A landscape with many peaks, sampled at points; each row gives a point and its height.
From any point a climber steps to the highest of the 2 points nearest to it. It stops when none of these is higher. Distance is the straight distance between rows; heights are no part of it.
gov: [118 123 162 102 147  96 181 137  94 157 163 139 158 124 121 109 145 132
 114 159  61 112 120 113 132 164  94 189 140 117  57 130 169 176  86  96
  81 172 136 164 186  83 161 162  88  89 126 194 152 117 168]  (h 5.58)
lipo: [152  87 143 104  87 135 142  86  85 122 153  99 152 143 122 155 160  72
  99 148 113 108 153 142 131 138  88 158 111 119 145 134 186 153 135 149
 139 172 122 151 124 117 139  64 127 119 154 110 135 122 172]  (h 4.86)
Kiti: [127 109 146 134 147 104  97 135 137 163 125 146 144 130 104 124 124  85
 131 107 165 158 148 128 130 130 127 126 121 155 175 133 145 145 150 139
 180 129 121 125 115 175 126  88 117 131 143  75 105 106 145]  (h 3.00)
Kese: [124 129  67 186  68  82  72 137 129 129 115 116 149 143 134 143 189 151
 120 124 176 107 145 119 113 117 155 104 106 145  98 101 114 155 169 122
 143  83  68 140 118 154 133  95 144 117  96  57 174 112 105]  (h 1.42)
nuzuf: [156  75 149 150  82 144 129  85 122 125 150 129 144 134 104 171 156  80
  99 185 121 125 158 189 110 114  79 178 164 139 132  78 187 148 117 125
 130 159 110 169 129 107 136  85 139 122 134 132 139 119 179]  (h 4.35)
bezip: [147 143 107 131  85 125  94 119 105  56 121 115 103 154  95 153 157 150
 101 137 107  94 180  99  96 147 106 124  96 135 153 181 166 141 164 107
 164 133 109 105 138 157 160  62 174 107 136 121 130 157 154]  (h 4.61)
Toraz: [153 154  94 129  86 129 144 113 113 114 129 113 105 103 183 137 152 151
  95 152 105 123 138 121 133 107 138 177 141 145  52 118 135 134 105 107
  92  97 113 155 123 125 121 121 121 159  81 133 168 155  78]  (h 2.10)
resa: [ 90 135 135 187 140 115 162 100 153 122 162 172 149 137 165 150 117 190
 152 163  80  88 143 138 126 148 104 184 152 141  77 143 120 139  99 113
 128 169 141 141 169 138  97 133 113 109 132 151 108 135 144]  (h 3.75)
zefav: [108 135 138 129 136 131 108 151 115 156  93 117 117 136  92 115 112  88
 143 118 168 134 100 104 118 147 114 100 146 109 127  79 122 110 106 150
  61 108  93 133 124  90  95 151 127 130  92 147 107  93 102]  (h 4.00)
Maler: [135 131 143  54 112 151 173 119 108 100 151 107  88 136 107 133 117  66
 103 184 117 115 152 130 178 138  99 146 150 155 151 145 169 104 114 121
  86 158 143 159 110 111 178 155 134 128 127 177 126 146 187]  (h 4.73)
Nakov: [162 118 148  79 136 137 168 151 143 121 129  96 138 169 119 120 138  85
 116 142  90 164  84 124 123 143 111 113 124  98 120 137 148 125  89 142
 103 131 135 165 193  59 125 129 125 150 136 167  79 157 131]  (h 3.98)
Kobod: [119 106 100 141 122 140 131 124 174  48 124 146 159 125  63 113 116 183
 141  58 160 129 115 134 149 100 119 142 159 138 124 159 130 116 126 136
 153  71 176 103 116 139 129 135 138 142 141 133 121 150  89]  (h 2.37)
libe: [107 128 129 166  90  76 103 123 120  89 143 126 134 155  63 126 117 158
 162 165 109  74 161 121 118 125 106 186 145 174 118 127 167 110 116 101
 129 163 127 132 147 109 138 117 168  81  82 171  73 126 158]  (h 1.39)
donid: [110 152  91 127 144 112 133 132 136 118  94 112 124 142 100  82 100 156
 144 101 159 121  94  88 143 142 112  91 129 121 113 136 119 120 113 137
  55  86  99 125 126  69 112 151 126 140  91 172 107 150  71]  (h 3.62)
sop: [121 113  81 185  75  91 124 154 183  51 112 146 171 176  95  72 155 191
 166 124 151  86 101 121 164  99 141 161 137 158  73 121 119 101 132 107
 120 104 135 131 116 141 127 159 177 106  65 127 144 134 110]  (h 2.97)
tos: [108 108 136 191 132  94 103 148 139 152 114 162 154 108  91 146 114 133
 118  94 118 139 152 131 105 132 108 124 127 122 152 153 126 174 147 141
 215  99 112 124 158 161 137  70 104 129 170  71 110 122 131]  (h 2.69)
vesub: [ 92 107 117 224 108  59  94 138 128 122 133 134 195 149  48 120 152 180
 169 136 171 104 131 131 130  80 121 168 144 112  96 108 127 167 146 110
 143 124 111 166 159 120 121 123 133  98 114 161 118 116 109]  (h 1.48)
befi: [119 109 150 150 153 114 137 158 118 188 111 114 126 106 134 121 132 118
 154 126 150 134  89 110 110 150 125  87 128  61  86  85 112 144 116 123
  50 122  92 144 142  50  95 150 103 126 118 163 163  85 102]  (h 4.37)
Poden: [142 117 140 117 104 104  95 154 155 112 121 125 150 158 116 133 124 107
 139  93 161 161 130 122 113 101 145 124 138 180 166 108 161 117 146 162
 223 110 142 104  87 184 128  95 146 135 118  54  95 108 122]  (h 2.72)
navu: [155 156 128  71 121 141 156  90 124 106 167 123 120 106 207 148 152 143
  90 153  83 133 153 113 121 132 156 169  83 129 124 156 124 156 128 127
 124 158 125 122 120 160 138  75 128 138 154 117 164 155 138]  (h 2.78)
rire: [127  97  95 179 107  94  83 151 151 120 104 156 201 176  89 129 123 131
 174 152 155 129 129 188 142  69 111 128 158 155 139  20 143 124 106 113
 180 172 132 108 103 151 127 113 173  95 130  85 129  86 188]  (h 5.57)
tusof: [138 126 110 108  88 146  71 125 123  42  95 123 134 174 118 135 151 162
 114  84 128 112 156 112 119 113 127  93  93 110 160 181 159 106 155 147
 186 110 142  82 112 133 145  76 173 118 160  95 123 154  98]  (h 3.83)
zise: [100 122 159 116 149  86 163 114 124 177 161 134 173 101 175 112 136 130
 155 123 125 129 113  92 106 173 160 150 106 112  78 126 122 169 107 101
 127 180 150 145 163 135  93 125 104 100 159 121 132  74 136]  (h 4.57)
kedo: [111 142  82 187 101  87 126 161 169  87  95 132 135 155  90  71 137 179
 149  91 166 104 105  93 140 120 117 136 139 146  78 132 124 107 118 130
  90  80 108 128 130  91 125 159 145 126  55 160 139 137  77]  (h 3.27)
Bamo: [142 131 172 105 111 109 134 166 122 120 141  99 119 150  70 139 131  80
 128 154 102 116  86 133 103 150 111 123 154 120 127 123 166 130  91 127
 127 124 108 157 211  57 134 121 136 116 112 174  55 137 137]  (h 4.36)
zesiz: [106  97 140 121  70 105 145 106 155  77 128 123 159 141  85  60 135 109
 157  97 171 127  87 155 156  79 152 179 166 179  87  98 167  94 122 127
 170 110 155 149  95 170 104 142 143 131  89  80 104  92  91]  (h 3.50)
genem: [116 134  55 101 131 145 125 137 139  96  90 117 144 188 139 129 150 131
 142 149 170 123 112 152 177  95 146  44 127 143 135  68 136  72 148 104
 144 116 107  99  90 157  94 207 191 127 101  74 154 129 137]  (h 2.86)
Tafi: [126 125 157 178 192 107  97 121  97 188 152 149  75 109 141 120 146  97
  99 154  79 137 140 125  65 194 141 111  78 119 138 152 103 180 192  91
 101 101  83 151 171 126 162  95  99 115 123 104 127 136 138]  (h 4.75)
muva: [119 136 134 131 109 148 106 118 105 143 108 106 119 115 125 158 127 146
  99  74 126 125  92 129 104 120 112 108 138 114 125 160 122 164 127 174
 150  58 116 135 160 109 107 100  83 171 119  92 114 144  50]  (h 4.10)
Pulug: [160 153  54 141 116 114 163 151 160  95 106 127 103 119 109 104 145 136
 122 158 122 120 154 132 166 114 153 129  89 167 113 128 125  93 111  77
 148 146 124 116 114 177 138 139 181  99 115  76 173 127 163]  (h 2.32)
golop: [103 118 163 116 159 105 173  94 143 157 179 164 166 117 161 108 113 133
 155 136 110 131 128  98 138 154 145 199 140 157  79 125 123 134 100 108
 122 177 160 149 145 143  90 148 126 111 128 164 119  98 147]  (h 4.19)
Lil: [113 134 162 114 153 143  89 133 128 139 113 132  98 171  91 152  96  79
 138 138 147 138 124 114 106 157  97 102 165 118 182 109 140  95 116 155
  95 147 124 114 121 106  96 154 150 119 110 186  59 127 147]  (h 3.63)
sar: [140 127 100 136  93 121 114 115  72 128 103 102 121 125 121 150 146  94
 109 158 111  89 167 128 123 137 111 112  91 106 142 129 142 160 153 109
 146 149  85 138 130 133 147  68 133 116 151  87 154 120 167]  (h 5.59)
vuzim: [157 144 120  83 136 203 136 136 111 108 115 107  85 166 164 124 115  79
 130 146 156  95 147 151 176 140 128 114 173 126 198 124 125  62 155 181
  97 149 166 105  65 121 125 181 155 146 142 202 144 133 191]  (h 3.81)
pibub: [123 134 151 182 134  63 168 184 132 171 158 141 153 135 124 107 148 135
 124 188  71 112 117  86 117 164 114 148 103 105  65 141 138 174 117  73
 100 183  99 174 203  85 160 149  97  89 124 180 137 110 154]  (h 6.47)
Kesi: [148 150 113  82 119 195 148 121 131  53 106 108  94 120 138 131  95 149
 134  99 101  90 133 168 182  85 118 129 136 109 149 182 142  77  96 168
 149 105 177 115 133  86 135 117 153 142 160 138 102 174 106]  (h 4.05)
Vokir: [147 178 164 126 211 145 133 148  86 189 160 136  37  93 138 162 117  97
 106 116  75 121  80 166  84 147 108 110 136  93 155 139 121 140 111 122
 114 117  90 108 192 104 125 134  97 125 133 126  90 123 127]  (h 0.74)
Nonu: [ 99 112 188 123 189 120 139 103  94 225 151 115 130  36 177 126 115 103
 114 114 107 155  99 117  87 162 165  78 107 110 139 163  77 195 151 120
 154 116 124 152 185 130 113 130  69 123 197  76 136  99 103]  (h 5.68)
zom: [130 104 163 173 172 108  72 127 131 174 141 163 127 161 164 123 133 123
 108 145  74 153 131  87  72 194 147 108  99 123 148 173  82 176 189 125
 152 124  86 148 193 151 117  74 114 132 162  89 103 137 125]  (h 4.11)
vis: [127  82 164 145 172 137 106 112 131 183 112 162 157 137 120 140 124  74
 132 143 140 195 145 107 104 164 115 114 106 117 161 102 110 150 146 131
 127 148 123 128 115 152 107 109 125 132 151 100 128 113 163]  (h 3.29)
Goga: [ 55 132  88 192 123  92 124 132 188 197 121 135 142  88 134 100 133 176
 135  98 155 138 140 112 110 135 173  86 120 128  79 170  58 135 155 107
  95  61 124 138 100 157 132 138  85 124 109  89 154 129  47]  (h 3.49)
rimo: [138 172 155  75 146 157 103 129  79 169 134 103  72  41 146 133 100 115
 108  89 148 177 101 152 119  92 146 104  99 119 186 165 104 141 114 162
 150 106 131  98 123 145 143 124  81 182 158 102 121 135  81]  (h 5.56)
gim: [ 92 120 164 126 174 159 162 102 131 142 145 156 130 100 127 173  66 139
 167 132 121 119 159 162 129 145 107 134 178 103 148 108 128 130 105 132
 160 189 168 111 129 141 103 150 100 104 192 159 101 104 175]  (h 1.73)
kunit: [160 163 123  86 134 156 156 147 109  77 116 113  70 107 127 101 107 140
 132 101  98  93 117 123 173 121 113 145 112 143 134 181 151  93  96 141
  95 100 150 104 141  91 152 125 134 146 113 143 110 162 113]  (h 4.66)
lem: [145 164 143  77 158 148 120 132  66 206 135  88  83  67 151 143  95 141
 124 152 112 175  76 138 122 104 149  76  95  72 118 115  84 124  99 140
  84 116  91 146 147  95 116 160 102 184 110 148 131 150  70]  (h 4.47)
bazol: [141 115 124 143 100  94  90 112 154  86 156 142 133 170 104 141 127 148
 158 146 122 131 136 110 112 125 131 192 157 205 119 111 152 106 121 133
 145 126 140 127 117 137 115 120 167 124  69 171  68 128 134]  (h 1.57)
mosu: [168 124  89  97  67 174 108  89 149  21 137 112 120 205 168 138 138 169
 137 113 134 102 135 130 125 117 140 139 149 190 152 117 137  84 141 166
 145 115 158 128  86 113 140 139 180 148  97 169 104 175 114]  (h 1.99)
Mebi: [ 99 108 131  90 132 123 160 117 134 134 115  96 183 118 159 105 126 121
 157 116 151 143 102  88 131 128 167 108 117 105  99 108 115 146 137 104
 142 160 146 131 119 143  98 131 123 139 173  89 111 109 121]  (h 4.12)
fup: [116 138 117 121 174 131 109 133  88 190 107 102 108  92 166 156  97 157
 135 128 128 159 114 136 122 128 142  57 114  48 128 111  97 118 128 136
  78 107  88 110 135  79 117 131 107 158 133 136 140 133  86]  (h 4.92)
liru: [149 175 111  87 117 158  90 165 142 106  72 110  94 140 153 117 102 118
 123  76 148 140 131 141 144 112 158  73 113 147 197 153 151  55 117 178
 174  94 152  59  78 152 126 131 163 128 124  70 106 127  89]  (h 2.15)
duka: [113 126 118 205 156 104 136 114 130 165 135 175 147  91 111 129 132 153
 120 102 107 124 172 135 114 130 105 133 101 105 132 169 107 185 145 105
 156 115 107 128 152 167 150  61  94 113 169  80 161 135 139]  (h 2.40)
Rut: [ 91 130  76 168 104 101 124 190 160 148  73 107 170 119 100 124 130 151
 130  87 181 145  95 155 163  71 126  63 147 101 106  90 109 115 125 128
 138  68  98 123 106 138 131 154 124 132 142  52 169 120  98]  (h 4.48)
mivab: [122 122 183 110 158  94 157 149 110 149 175 149 137 147  52 122 125 104
 127 175  71 119 109 139 117 156  75 178 161 136 114 150 184 141  76 116
  94 160 140 161 208  79 147 165 104  98 107 207  83 124 172]  (h 4.91)
Viri: [117 102 136 145 128 141 156  88 138 102 177 161 148 125 113 143  86 144
 172 130 114 101 155 200 157 122 106 176 191 128 151  91 144 108 100 158
 162 186 178 125 132 122 115 118 131 100 157 175  93 109 197]  (h 1.90)
sogi: [102 122 130 203  87  67  96 151  97 134 121 111 151 143  32 114 131 124
 155 158 134  75 140 123 125 118 100 159 135 110 110 106 153 160 126 105
 129 146 102 152 168  97 129 111 143  87  99 178  95 105 143]  (h 1.35)
rek: [110 119  99 178 102 136 181 153 164 126  99 132 190 114 173 108 153 146
 123 153 131  95 107 116 168  91 126 126  94  80  73  90  71 124 113 106
  89 178 119 142 138  97 118 114 139 115 158 110 204 142 141]  (h 4.51)
gimi: [121 114 147 213  86  90 161 169 169 148 155 133 192 148 103 106 153 149
 144 190  96  90 130  98 128 112 119 147  93  97  74 145 113 194 140 100
 146 197 103 193 209 103 146 123 106  97 158 165 155 121 154]  (h 5.67)
Lef: [ 87 138  96 111 143 145 135  74 141 120 115 136 126 114 136 119 109 143
 123  91 158 127 154  99 150 138 123 131 152 170 126 161 104 127 143 142
 103 104 150 138  69 177 114 155 111 153 107 125 119 146  99]  (h 2.61)
Biga: [101 111 124 143 118 136 146  89 142  74 136 141 146 120  64 124 101 153
 160  98 157 104 128 182 171  98 101 154 205 122 126 124 129 121 108 145
 151 117 164 131 146 113 127 134 130 133 146 155  90 147 129]  (h 2.11)
rov: [163 142 194  68 199 193 134 121  85 210 166 143  80  80 174 133 129  57
  75 107 108 190  79 163  98 153 140 133 103  93 203 124 109 145 105 164
  65 145 143 112 123 104 139 160  86 147 141 171 154 131 140]  (h 1.07)
Mebol: [101 111 121 179  68 131 183 156 176 115 124 113 206 148 159 102 157 132
 113 179 106  85 131 108 150 100 116 133  87  98  79 162  88 154 125 125
 131 191 127 172 175 107 123 102 119 117 163 110 165 146 134]  (h 5.02)
tet: [153 158 138 130 145 105 111 130 121 121 148 144  44  88  97 104 137 109
 110 117 131 140 149  97 110 163 137 147 100 167 147 171 148 116 134 110
 128  93 112 101 121 154 160 114 126 111  79 122 119 128 126]  (h 6.83)
ker: [112 115 182 115 171  92 165 128  84 210 155 117 146  48 152 125 132 114
 140 114  99 133  95 117  84 180 146 125 106 100 121 133 121 188 108 113
 148 168 149 149 192 118 100 139  79 101 188 107 126  68 130]  (h 5.03)
tazub: [151 178 165  88 210 132 136 147  99 170 178 146  31  69 135 108 112 143
 118  79  88 165  59 149  78 167 138 107 110 120 165 165 121 147  99 151
 100  93 123 106 200 106 123 158  82 134 131 142 102 137  79]  (h 0.59)
vam: [109  83  99 153  62 121 125 120 181  15 114 152 165 155  63  99 116 196
 167  81 130  90  99 140 149  99 122 155 144 143  90 165 127  82 120 145
 146  82 178  89 110 114 145 139 160 114  99 123 123 141 103]  (h 2.65)
lemeg: [100  95 114 199 108 137 153 132 161 146 112 149 197 107 142 151 139 154
 124 128 148 131 126 168 153  87  95 126 146  81  91  66  97 164 108 124
 132 135 126 147 136 114 124 109 101 128 176  97 188 135 132]  (h 4.04)
keget: [136 124 100 170 149 127 103 142 154 131 120 175 131 132 102 163 101 114
 147 147 171 146 173 171 141  98 113 122 177 160 170  49 136 103 117 129
 176 149 134 102  81 160 136 137 155 113 141 120 130 112 193]  (h 6.35)
vopup: [160 176  97  75 135 156 109 151 129 116 114 118  78 134 195 106 117 117
 117 110 154 154 156 133 140 132 181  93  94 143 197 157 116  72 135 154
 147 121 145  74  68 160 126 143 152 143 128 127 125 129 112]  (h 1.89)
Netum: [149 129  78  87 120 176 132 100 106  87 126 106 113 170 161 128 132 121
 154 153 171  88 142 134 181 133 136 135 174 157 136  74 137  83 168 140
  92 138 137 132  64 135 118 199 165 137 108 189 146 125 177]  (h 3.44)
bitin: [179 163 102  61 155 141 140 147 122 143 148 129 108 121 198 117 140  95
 120 125 159 155 152 140 133 115 206 128 103 127 184 104 107 101 154 124
 139 149 146  91  55 177 150 146 144 144 160 148 177 110 162]  (h 1.65)
zete: [127  87 131 204  94 130 143 111 130 138 114 147 161 107  96 178 141 122
 117 168 131 118 155 168 126  95  82 155 156 113  95  68 137 164 117 120
 139 148 122 161 131 120 119  97 117 118 144 107 166 125 157]  (h 3.95)
Dezor: [147  80 159  84 160 127 149 136 150 153 160 162 181 170 100 126 135  99
 167 174 121 153 122 101 141 140 156 180 149 147  95  57 157 114 128  96
  80 186 163 145  97 144 144 168 153 107 116 202 147  91 206]  (h 3.56)
rim: [156 138 129 127 166  86 108 141 125 146 144 147  72  97 138  85 150 104
 109 142 101 166 149 106  91 179 162 130  59 158 138 163 109 132 167  82
 105 103 108 126 134 145 174  93 124 116 107  97 129 140 133]  (h 5.64)
fabu: [135 157  83 118 114 134  94 138  77 131  89  88 126 133 154 130 141 146
 114 170 117  98 152 129 153 130 126  84  49  72 126 139 119 128 150  97
  98 153  91 106 123 110 138  93 150 123 149  98 174 147 144]  (h 6.67)
dotu: [126 157  62 122  98 108  71 111 100 103 115 113 112 147 145 157 177 140
 116 115 179 111 179 144 133 130 131  94 116 157 144 111 132 122 166 122
 144  97 102  90  81 160 132 123 152 106  90  78 154 117 121]  (h 1.20)
kifu: [ 91 125 133 106 102 110 166 118 157 117 112 109 190 124 118  80 122 129
 168  88 169 135  76 125 150 105 155 138 165 141  92  99 132 133 124 121
 152 126 160 142 105 143  94 137 119 146 137  99  97  93  88]  (h 3.79)
Boti: [ 97  74 169 141 160 170 141 119 113 180  81 133 161  70 108 161 118 132
 159 100 187 161 136 129 126 113 103  75 143  85 109  80  98 151 132 115
  96 119 133 106  97 115 121 153  94 147 166  94 184  93 133]  (h 1.37)
Liv: [112  92 125 196  70  82 105 110 145 101 140 135 190 156 102 106 173 167
 146 117 162 107 111  94 127 108 133 165 130 127  65 147 126 196 166 132
 137  98 119 176 152 138 127 109 116 128 113 145 150 118  73]  (h 1.64)
tev: [118 134 196  46 181 141 176 128  78 158 156 112 117  98 142 149 125 121
 109 145  64 133 102 104 125 180 113 139 111  94 106 147 139 145 115  92
  75 174 146 127 167  98 173 178  76  98 167 175 146 126 176]  (h 4.74)
tib: [174 113 105 119  79 121  87 106 157  27 153 144 137 221 130 125 146 167
 150 156 125 102 135 105 112 116 136 175 144 208 138 136 152  86 143 145
 149 131 144 122 105 134 137 124 205 126  77 159  87 166 150]  (h 1.76)
vepa: [138 116 142 100 204 110 145 124 158 163 171 172 161 148 133 123 101 123
 185 145 112 174 131  92 133 145 162 174 152 139 108  94 130 128 115 109
 104 167 162 149 126 140 116 182 143 120 133 204 102 107 173]  (h 3.85)
gidom: [ 99  96  94 208 110  87  92 183 150 152  81 140 191 149  97 134 131 120
 146 133 178 146 110 173 144  86 111  90 146 128 111  18 134 118 129 120
 159 121  88 119 100 135 116 145 144 110 113  62 165  96 150]  (h 5.04)
dur: [132 121 123  77 168 144  88 133  63 159 103  86 128 120 167 127 136 136
 124 151 107 138 126 116 125 150 128  71  62  44 149 142 101 128 161 105
  67 146 102 103 123  92 135 107 127 138 154 143 156 142 132]  (h 5.65)
Temo: [121 104  95 109 114 146 117 102 114  70 104 108 163 182 118 141 143 130
 160 157 170 107 128 144 155 115 115  97 155 125 110  53 133 101 146 114
 114 154 127 125  79 137 109 169 175 122 115 119 135 122 158]  (h 3.13)
koro: [144 142  86 166  54  89  82 145 108 145 109  87 130 101 156 126 175 173
 110 139 139  98 146 111 129 108 177 108  95 117  67 138 111 156 175 132
 143  64  72 151 142 131 135  82 117 143  99  83 189 111  56]  (h 1.61)
nese: [117 122 146 137 120 154  83 101 128 131 126 148 129 154 135 176 110 156
  93  41 123 129 104 146  76 136  83 109 160 130 171 160 139 141 117 192
 185  65 138 105 138 120 124 102  92 163 111 113  85 165  58]  (h 3.61)
gub: [124 150  69 191 138 115 156 138 150 119 116 151 118  92 126 123 138 153
 106 140 128 125 177 139 153 116 123 134  99 135 113 139 100 129 126  96
 126 111 119 123 125 166 138 113 134 122 131  82 174 149 138]  (h 2.05)
ded: [ 88 130 151 159 167 156 159  80 124  94 145 156 106 164 130 166 107 163
 107 153  65  71 170 125 129 132  68 161 167 133 122 177 131 136 144 112
 131 146 120 129 142 153 104 129 107 136 128 151 100 156 144]  (h 3.28)
lur: [ 98 107 158 118 179 172 160 112 114 158 116 147 160  73 155 163  90 155
 168 108 134 125 130 154 129 139 117  96 158  70 124  84 103 135 103 121
 107 145 152  92 130 110 104 154  90 121 196 142 164  92 148]  (h 1.55)
zef: [139 127  99 102 113 180 131  79 164  60 127 140 114 179 155 120 117 152
 111 101 153 138 151 115 145 122 133 135 146 170 161 159 115  99 154 167
 135 119 170 133  68 173 114 161 146 167 112 167 121 175 115]  (h 2.28)
Mef: [121 108 154 141 176 142  91 103 136 160 116 155 131 182 176 121 133  99
  89 138 100 182 136  85  84 186 112  93 107 105 177 152  92 142 162 131
 117 145 124 131 130 148  96  91 125 152 148 112 105 161 134]  (h 3.65)
geta: [ 74 127 143 143 152 102 144  98 156 177 124 144 137  75 114  81 122 131
 146  85 157 151 136  75 118 150 150 136 127 166  87 188  94 157 149 101
 116 104 144 146  99 167 113 141 102 131 117  97 115  99  74]  (h 3.02)
Miv: [ 94 133  90 162  98  88 116 156 171 157 103 121 145 101 123 124 113 190
 128  62 164 147 109 128 133 107 163  88 135 100  94 141  91 119 130 124
 130  45 123 118 108 146 124 140 105 149 116  85 157 126  47]  (h 3.96)
Savov: [167 127 120 100 148 117 170 177 153 151 121 110 137 125 147 120 140  88
 127 168  97 157 101 100 133 141 148 135 101 120  89  85 126 117  93  89
  89 140 119 146 160  97 142 135 148 134 125 141 147 137 146]  (h 3.55)
Rikor: [134 150 129  61 100 172 131 112 114 129 120 104 103  71 120 118 109 136
 112  59 149 143  93 147 148  83 134 127 129 151 141 167 123 126 105 185
 143  75 152 106 111 132 137 118 102 177 130  94 122 125  53]  (h 4.79)
milik: [144 103 116 136 155 183 126 144 139 131 110 158 113 124 142 180 109 123
 141 151 157 144 179 159 140 142 126  93 160 117 169  67 106  93 139 120
 121 157 142  83  69 146 132 145 149 117 170 153 163 112 206]  (h 6.76)
pid: [119  99 126 150  65 112 161 105 144  86 126 126 159 123  60  73 135 103
 136 130 144 115 134 168 176  76 121 182 152 163 102 113 174  96 102 132
 168 156 143 167 110 164 124 111 151 111 106  71 123 103 145]  (h 3.25)
zusi: [135 131 194 111 179 169 142 111  87 185 160 151  70 110 125 168 133  60
  89 148 106 142 107 148  99 152  80 140 134 108 171 132 154 144 118 145
  97 149 117 133 142 113 134 130  88 137 136 142 127 125 155]  (h 0.90)
kalif: [156 145  57 118 135 125 141 166 128 111  82 110 143 159 135  98 170 116
 136 149 146 126 120 147 180  99 156  69  66 132 119 102 133  94 143  87
 144 140 102 104 106 164 126 153 181 111 112  39 163 129 154]  (h 2.60)
reguk: [135 133 160  47 143 191 166 108 108 127 133  98  88 148 136 117  91  67
 113 157 147 121 140 118 169 136 104 133 162 138 179 155 139  96 125 169
  78 157 161 138  88 111 142 182 119 153 130 206 128 149 168]  (h 4.23)
geg: [103 150 177  88 175 156 104  88  74 202 139  93  76  56 177 122 101 109
 100 113  99 160  96 129  91 147 137  75 105 112 167 182  71 163 158 130
 130 112 127 135 150 144 110 125  67 151 143  91 100 134  76]  (h 6.75)
Sifik: [165 167 143  83 166 166 151 155 123 148 162 125  68  99 209 159 103  92
  95 164 109 156 145 151 126 158 190 133 125 113 187 133 105  93 138 126
 123 173 152  97  90 139 155 153 129 139 158 196 145 121 180]  (h 1.44)
Pivu: [165 134 127 105  94 137 111 168 159  76 104 129  90 146  99 132 117 110
 144  92 142 134 104 125 102 111 159 116 120 168 164 126 166  73 107 170
 190  87 145  84 104 128 128 118 173 139  82  97  81 115  95]  (h 2.44)
tepi: [163 175 155  45 186 159 136 157 114 179 141 107  69  99 176 124 110  66
 101 134  87 179  92 126 133 158 165 128  97 117 167 118 103  99 104 130
  65 135 140 120 123 110 149 172 114 146 119 177 131 132 156]  (h 1.24)
rol: [133 143 101  95  90 165 114 134 124  51  69  75 137 151 119 127 116 154
 124 104 121  92 142 153 163  86 115  87 110  90 142 178 148  88 125 138
 165 109 152 106 126  96 133  90 160 123 170  92 109 166  99]  (h 3.53)
Leg: [113 133 177 121 129 139  86 124 138 107 136 127 102 179 109 153 100 105
 114 116 139 143 148 130  85 126 109 127 165 135 216 163 153  92 128 169
 183 147 143 105 126 124 101 117 149 126 140 183  38 147 122]  (h 3.26)
Kopo: [120 150 163 132 124 153  84 113 149 116 145 153  92 163 153 168  90 140
 109  57 143 141 134 135  74 144 114 114 177 140 206 161 140 119 124 189
 199 110 146  94  98 141 113 135 105 144 127 165  65 143  89]  (h 3.17)
diref: [154 125 121 158  37  97 128 148 131  88 129 108 145 115 146  94 182 162
 110 126 132 101 117  97 129  90 144 168 119 131  28 140 137 173 143 128
 129  88 116 167 155 110 134 113 112 138  86 128 179 125  62]  (h 1.84)
Pifu: [181 139 110  71 109 141 160 121 140 109 150 116 151 148 182 155 165 107
  96 195  84 141 143 111 131 121 158 152  93 130  98  99 130 128 115 105
 107 181 117 148 133 133 155  91 161 127 158 121 174 148 176]  (h 3.14)
gis: [148 139 164 156 149 117  85 142 113 159 162 141  38 131  95 159 133 102
 103 116 105 136 108 102  48 167 118 141 129 163 159 155 140 145 135 126
 136  71  88 137 161 119 133 115 119 137  74 138  73 147  97]  (h 5.46)
vume: [138 154 135  94 119 121 153 123 116 102 135 129  66 125 104 102 106 108
 106 137 110 107 157  93 151 145 101 166 136 192 132 161 162 108 108 120
  95 122 125 136 122 124 164 148 119 121  80 146 107 138 145]  (h 5.55)
poder: [174 149 123  90 102 144 144  84 120 101 149 108  79  94 182 159 143 150
  89 132 102 138 153 118 116 112 153 171 100 171 109 167 139 132 128 148
 127  98 126 123 106 158 135 103 109 170  87 118 151 146  82]  (h 2.41)

For each start below, name the point where the climber stops.
Toraz: pibub
zef: milik
pid: geg
Boti: pibub
resa: geg
Dezor: geg
vis: tet
sop: fabu
vepa: geg
Leg: fabu
lur: fabu
